A landscape with many valleys, sampled at points; each row gives a point and its height.
A ball rolls from a point to the lowest of its 2 nearest points, and stops where none of them is lower. Distance is the straight distance between rows; heights are no part of it.
Ridin (h 71.2): 14; -8; 6; 7; -13; 6; -9; -22; -1; -2; 8; -13; 11; 16; -10; -9; 5; -12; -7; 6; -5; -1; 2; -19; -14
tepa (h 22.0): -3; 4; 2; 1; -7; -14; 0; 8; -7; -5; 3; 6; 5; 21; 15; 14; -2; -15; 5; -3; -22; 10; -3; 8; -17
Ridur (h 28.5): -2; 9; 23; -28; -7; 12; -9; -5; 10; -2; -12; -13; -8; -7; -23; -3; 10; -1; -18; -17; 11; -9; -7; -2; 14
puvo (h 58.0): 4; 14; -3; 2; 8; -3; -12; 12; 9; 14; 0; 7; 17; 1; 20; -8; -4; 22; 17; -8; 12; -5; 6; -3; 2
viba (h 18.7): 7; 23; 8; -16; 11; 19; -1; -20; 1; -2; -10; -17; 1; -2; -19; -2; 8; -31; 9; 10; 6; -11; -9; -4; 1
Lave (h 11.6): 26; 4; 8; -16; 9; 24; 0; -15; 9; -9; -15; -13; -2; 0; -26; -23; 2; -12; -6; -1; 3; -16; -13; 2; -1
Vup (h 20.2): 4; 6; 20; -10; 7; 11; -10; -7; 7; -14; -11; -11; -2; -9; -22; -15; -21; -6; -9; -7; 4; -4; 14; 11; -17
Kibop (h 18.4): 0; -5; -20; 2; 0; -1; 10; 9; -9; 13; -8; -8; -7; 4; -4; -20; 31; -5; 18; -19; -7; -11; -21; -2; 4
Tov (h 27.4): 19; 5; 16; 5; -5; -5; 7; -1; -3; -3; 6; -9; -7; 17; -6; 19; -23; 19; 16; 16; -7; -16; -5; -6; -33
Turab (h 26.5): 14; -7; 14; -23; -10; 25; -5; -14; 2; -12; 4; -11; 1; -7; -39; 20; -17; 6; 0; -2; -9; -10; 2; 2; -18
lura (h 19.6): 10; 15; 16; 0; -5; 10; -4; -21; 5; -22; -1; 3; 3; -3; -21; 7; -5; 2; -2; 0; -5; -12; -9; -18; -21
Felot (h 25.7): -16; -3; -10; 6; 14; 8; 4; -8; -1; 8; 2; 3; -12; -33; 3; -12; 2; 3; -10; 0; 18; -4; 11; 1; 23
Difi (h 64.3): 8; -1; -2; 2; 0; 5; -6; -13; 12; 2; 7; 1; 10; -1; 19; -9; -1; 11; 10; 7; 13; -3; 26; -2; 4
Nikif (h 35.6): 3; 7; -11; 9; -4; -18; 4; 20; -1; 10; 8; 3; -9; 20; 21; -6; 3; 3; 18; 5; -6; -6; -13; 5; 0
fut (h 29.8): 4; -2; 17; -32; -4; 4; -24; -7; 6; -15; -2; -10; -6; 2; -32; 6; -4; 4; -4; -6; -2; -13; 4; -3; -1
nub (h 28.0): -14; 16; -1; -3; -7; 6; 9; 5; -2; 12; -3; 13; -4; 1; 11; -16; -9; 9; 3; -10; 4; 12; 4; 11; 3
totub (h 35.5): -6; -1; -28; 0; -3; -35; 14; 33; -7; 22; -2; 20; 14; 16; 16; 7; 22; -9; 14; 7; -19; 5; -19; 6; 2
nituz (h 55.2): -8; -7; -4; 11; -12; -20; -15; 10; 9; -9; -9; 5; -6; 14; 11; 8; -1; 5; -11; 9; -4; -3; -14; 2; 1
kevu (h 29.7): 10; 13; 5; -1; 6; 28; 7; 2; 11; -6; -10; 7; -7; -14; -17; -16; -1; 1; -11; -14; 14; 19; 0; 14; 12
tevul (h 44.5): 9; 1; 12; -10; 13; 17; -6; -3; 11; -28; 0; 10; 4; -28; -41; -26; -11; 6; -18; -18; -1; 9; 9; 15; -1
rela (h 71.3): -9; 10; -8; -8; -6; 18; -16; 4; -1; 10; 2; 11; -10; -18; 16; 5; 12; -3; -4; -12; -6; 3; -1; 0; 21
Tar (h 68.0): -14; 3; -18; -6; -7; -1; -4; -18; -4; 17; 5; 3; -13; -7; 23; 13; 1; 1; -11; 0; 5; -3; 6; -6; 19
Ges (h 19.9): -7; -3; 11; 11; 3; -1; -1; -9; -12; 0; 2; -2; -1; 13; -6; 4; -7; -9; 8; -6; -14; 10; 9; 10; -12
Dem (h 20.6): 4; 5; -6; 17; -10; 21; 7; -3; 5; 8; 0; 2; -12; -13; -3; 1; 6; -2; 4; -5; 8; 24; 3; 15; 21
Pegeg (h 14.7): -10; 17; 4; -6; -16; -19; -5; -2; 10; -16; -4; 5; 7; 25; -3; 7; 4; -11; 15; 4; -10; -8; -18; 0; -13
bege (h 12.4): 2; -6; -5; -8; 15; 7; 1; -7; -5; 7; -19; -7; -10; 6; -24; -17; 17; -3; 9; -14; -5; -4; -4; 2; 0
Nor (h 36.1): -21; -5; 1; -4; -3; -11; -1; -5; 10; 2; 3; 9; 0; 0; 6; -2; -22; 25; 1; -6; -7; 7; 17; 16; 9
mezu (h 23.1): 11; -5; 5; 12; -5; -3; -4; -11; -12; -5; 8; -9; 4; -1; -2; 22; -25; 8; -3; 13; -5; -10; 20; -5; -36
pivor (h 68.4): -16; -14; -21; 3; -11; -3; 7; 7; -6; 7; -4; 21; 1; -19; 21; -12; 7; 10; -14; 14; 2; 22; 23; 11; 18
Kudeg (h 25.4): -1; 11; -13; -11; -4; 10; 19; 16; -7; -1; -17; -10; -6; -15; 4; -18; 32; -9; 23; -9; 5; -19; -13; 0; 9
Seb (h 12.5): 11; -2; -9; 12; 15; 18; -13; -18; -9; -5; 11; -6; -8; -13; -29; 8; -27; 4; -15; 6; 1; -5; 11; 12; -6
Vor (h 36.0): -7; 22; -21; -7; -6; -12; 10; 13; -8; 3; -19; 6; 6; -6; 21; 0; 29; -4; 31; 2; 12; -20; -12; -6; 7
let (h 64.8): -8; -13; -11; 5; -4; -9; 7; -3; 5; 13; 12; 17; -4; -8; 33; 3; -3; 6; -17; 2; -1; 13; 14; -1; 13
Zis (h 35.2): 2; 22; 6; -10; 15; 17; 15; 1; -1; -6; -11; 2; -20; -8; -5; -24; 6; -2; -6; -9; 12; -7; -10; 1; -1
Zupe (h 72.3): 8; -11; 16; 10; -6; 14; -17; -16; 6; -18; 23; -1; 6; -5; -9; -10; -3; 0; -10; 14; 0; 2; 13; -16; 5
Kun (h 24.7): -1; -2; 28; -7; 2; 10; -5; -15; 19; -5; -21; -9; -3; -23; -12; -27; 0; -9; -7; -9; 16; -9; 13; -8; -3
Ves (h 40.0): -11; -27; 1; 19; 4; -10; -9; -5; 13; -7; 8; 10; 2; -9; -1; -11; -23; 20; -7; 1; -6; 10; 16; 12; -5
nanep (h 15.2): -5; -11; 3; 17; 6; -6; 24; -6; -8; -5; 6; 5; 0; 17; -9; 18; -18; 3; 0; 3; -14; 7; -10; 6; -24
Biki (h 5.3): 13; -6; -7; -6; 16; 20; -5; -25; -5; -12; 0; -5; -6; -2; -30; -8; 0; -2; -4; -2; -7; -8; 2; 1; 5
kon (h 67.7): -1; -7; 9; 2; -19; -10; 5; -2; 1; 3; 3; -11; 9; 8; 13; 2; 8; 0; 13; -4; 8; 3; 15; -2; 5
gar (h 61.0): 0; -29; 7; 15; 7; -20; 7; 18; 1; 6; 22; 8; 7; -8; 30; 9; -11; -7; -25; 0; -3; 24; 10; -2; 11
Kugu (h 18.0): 3; 1; -6; 17; 7; 11; -1; -18; -10; 7; 14; -3; -21; -19; -10; -2; -13; 7; -26; 2; 13; 4; 13; 1; 9
Bekab (h 27.2): 8; 11; 14; -3; 10; 5; -8; -12; -1; 0; -11; -17; 9; 7; -10; 9; 5; -15; 13; 8; 12; -5; 17; -7; -4
tet (h 71.4): -18; -14; -24; -1; -10; 4; -10; -4; -3; -2; 6; 16; 4; -6; 1; -13; 14; 10; -12; 2; 0; 5; 7; 2; 28
Dag (h 74.7): -10; 20; -9; -13; -5; -2; -6; 9; -7; 15; -4; 9; 5; -2; 8; 14; 19; 6; 6; -3; 7; 9; -10; -7; 15
Budot (h 13.4): 3; 14; 9; 8; -7; -2; -1; -5; 12; -29; 9; 6; 12; 6; 2; 10; -1; 0; 3; 2; -2; -5; -12; -3; -4
fesad (h 18.8): -13; 1; 5; 8; 5; -19; 21; -2; -3; -5; 9; 4; 4; 21; -12; 18; -4; -9; 21; 21; -21; -4; -25; -11; -19
zore (h 78.1): 3; 22; -1; 0; 8; -1; -11; 6; -6; 1; -5; 14; 10; 1; 6; 17; 8; -6; -4; 2; 11; 17; 11; -7; 3
neve (h 33.1): -13; 7; 4; 1; 19; 8; -1; -4; -1; -18; -1; 7; -12; -15; 0; -22; -10; 7; -15; -6; 14; -11; 9; 3; 4
mudod (h 69.8): 4; 6; 7; -6; -17; 3; -4; -12; 7; 8; 6; -12; -1; 14; 0; -8; 14; -15; 14; -5; -4; -1; -4; -14; 0
mam (h 23.4): 10; 0; 18; -2; -4; 11; 1; -11; 1; -11; 15; -6; 1; -5; -29; 12; -8; 2; -5; -25; -10; 0; 2; -11; -15
kati (h 42.2): 9; -8; -26; 6; -6; -21; 14; 32; -8; 15; 3; 13; 18; 2; 39; 12; 25; 0; 6; -1; -3; 4; -12; 5; 8
Vaka (h 18.2): -4; 9; -11; -10; -19; 12; 16; 14; -6; 14; -19; 3; -22; -16; 10; -19; 9; 19; 2; -7; 12; 11; 1; 11; 11
galu (h 64.6): 1; -28; -7; -5; 13; -26; 9; 17; -7; 11; 8; 6; 13; -1; 41; 21; -3; -16; -17; 4; -22; 13; -2; -10; 11
zepid (h 37.5): -4; 5; 0; 5; 8; 5; 12; 9; 1; 0; 9; -8; -8; 7; 6; 1; 10; 9; 15; -4; 5; -8; -14; -2; 9
Kope (h 29.4): 2; -4; -9; -5; -6; -35; 8; 24; -7; 17; 6; 3; 7; 26; 19; 3; 3; -15; 10; 10; -16; 5; -2; 10; -4
Bog (h 22.1): -13; -17; 16; 3; 1; -23; 14; 8; -3; 3; 7; -14; 10; 22; -4; 22; -11; -10; 9; 33; -10; 2; -8; -4; -22
suv (h 10.3): -2; 7; -2; -6; -22; 12; 14; 0; 3; 12; -18; -8; -10; -6; -3; -3; 18; -3; 7; -11; 8; 13; -11; 8; 16
gizum (h 69.7): -14; -10; -5; 3; 6; -9; 0; 24; -7; 16; 14; 6; 8; 7; 16; 10; 11; 3; -6; -6; 6; 7; -23; -17; 3
vip (h 58.3): 11; -17; 9; 24; -3; -7; -1; 14; 1; 5; 16; -3; 0; 7; 15; 17; -8; 0; -15; 5; 9; 18; 2; -5; -1
sol (h 52.1): -14; 11; -13; 4; -4; -19; -12; 4; -2; -5; -25; 0; -3; 7; 21; -4; 3; -6; 7; -5; 1; -17; -4; -3; -6
misib (h 32.8): -4; -14; 0; 12; 18; 7; 4; 8; -9; 11; 5; -3; -1; -7; 7; -4; 7; 12; -2; -5; 14; 2; 6; -3; 9
Mez (h 49.9): 11; -6; -23; 7; 0; -13; 3; 15; 12; 15; 7; 10; 21; -1; 25; 5; 10; 15; 9; -3; 4; 4; -1; -10; 12
lan (h 67.6): 2; -16; -19; 4; 18; -28; 3; 23; -4; 22; 6; 5; 10; 15; 21; 23; 6; -14; -8; 9; -13; 2; -16; -18; 2
tanef (h 16.1): 19; 6; 19; -16; 1; 20; 1; -13; 8; -30; -10; -10; 6; -1; -29; -17; -20; -6; -6; 17; -2; -13; -4; 10; -18
zupop (h 56.6): -9; -18; 14; 3; -13; -9; -9; 11; -1; 2; 4; -6; -16; 10; -2; 26; -8; 5; -15; 7; -5; 9; -6; 2; 2
pizi (h 18.1): 13; -4; 7; 7; 17; 22; -13; -7; -18; -5; 2; -11; -4; 2; -22; 23; -22; 3; -2; 18; -3; -12; 12; -3; -27
kuge (h 42.6): -7; -16; 3; 10; 4; 1; -15; -9; 13; -15; 3; 0; 2; -25; -20; -30; -16; 5; -14; -11; -4; 9; 9; 21; 2
Vigal (h 46.2): -9; -3; -24; -2; 1; -17; -4; 5; -3; -1; -14; 4; 22; 9; 28; 1; 14; -16; 19; 1; 4; -14; -2; -3; 7
fuf (h 31.3): 12; 20; 14; -11; 2; 2; -1; 0; -6; 0; -5; -16; -9; 17; -17; -4; -17; 9; 12; 11; 3; -10; -2; 7; -21

For each start below, name the point where the ball stops.
galu: Biki
Ridin: Kope
Ridur: Biki
Vigal: Biki
Zupe: Kope
kuge: suv

Call two points neighbours if one is among the 2 nearest of the other. Go from one point of each pair to the other, from neighbour to neighbour, staying as low as possible. Name the highest point that can't be avoided.
Kope and Biki: fut
Budot and nanep: tepa
Felot and suv: Zis
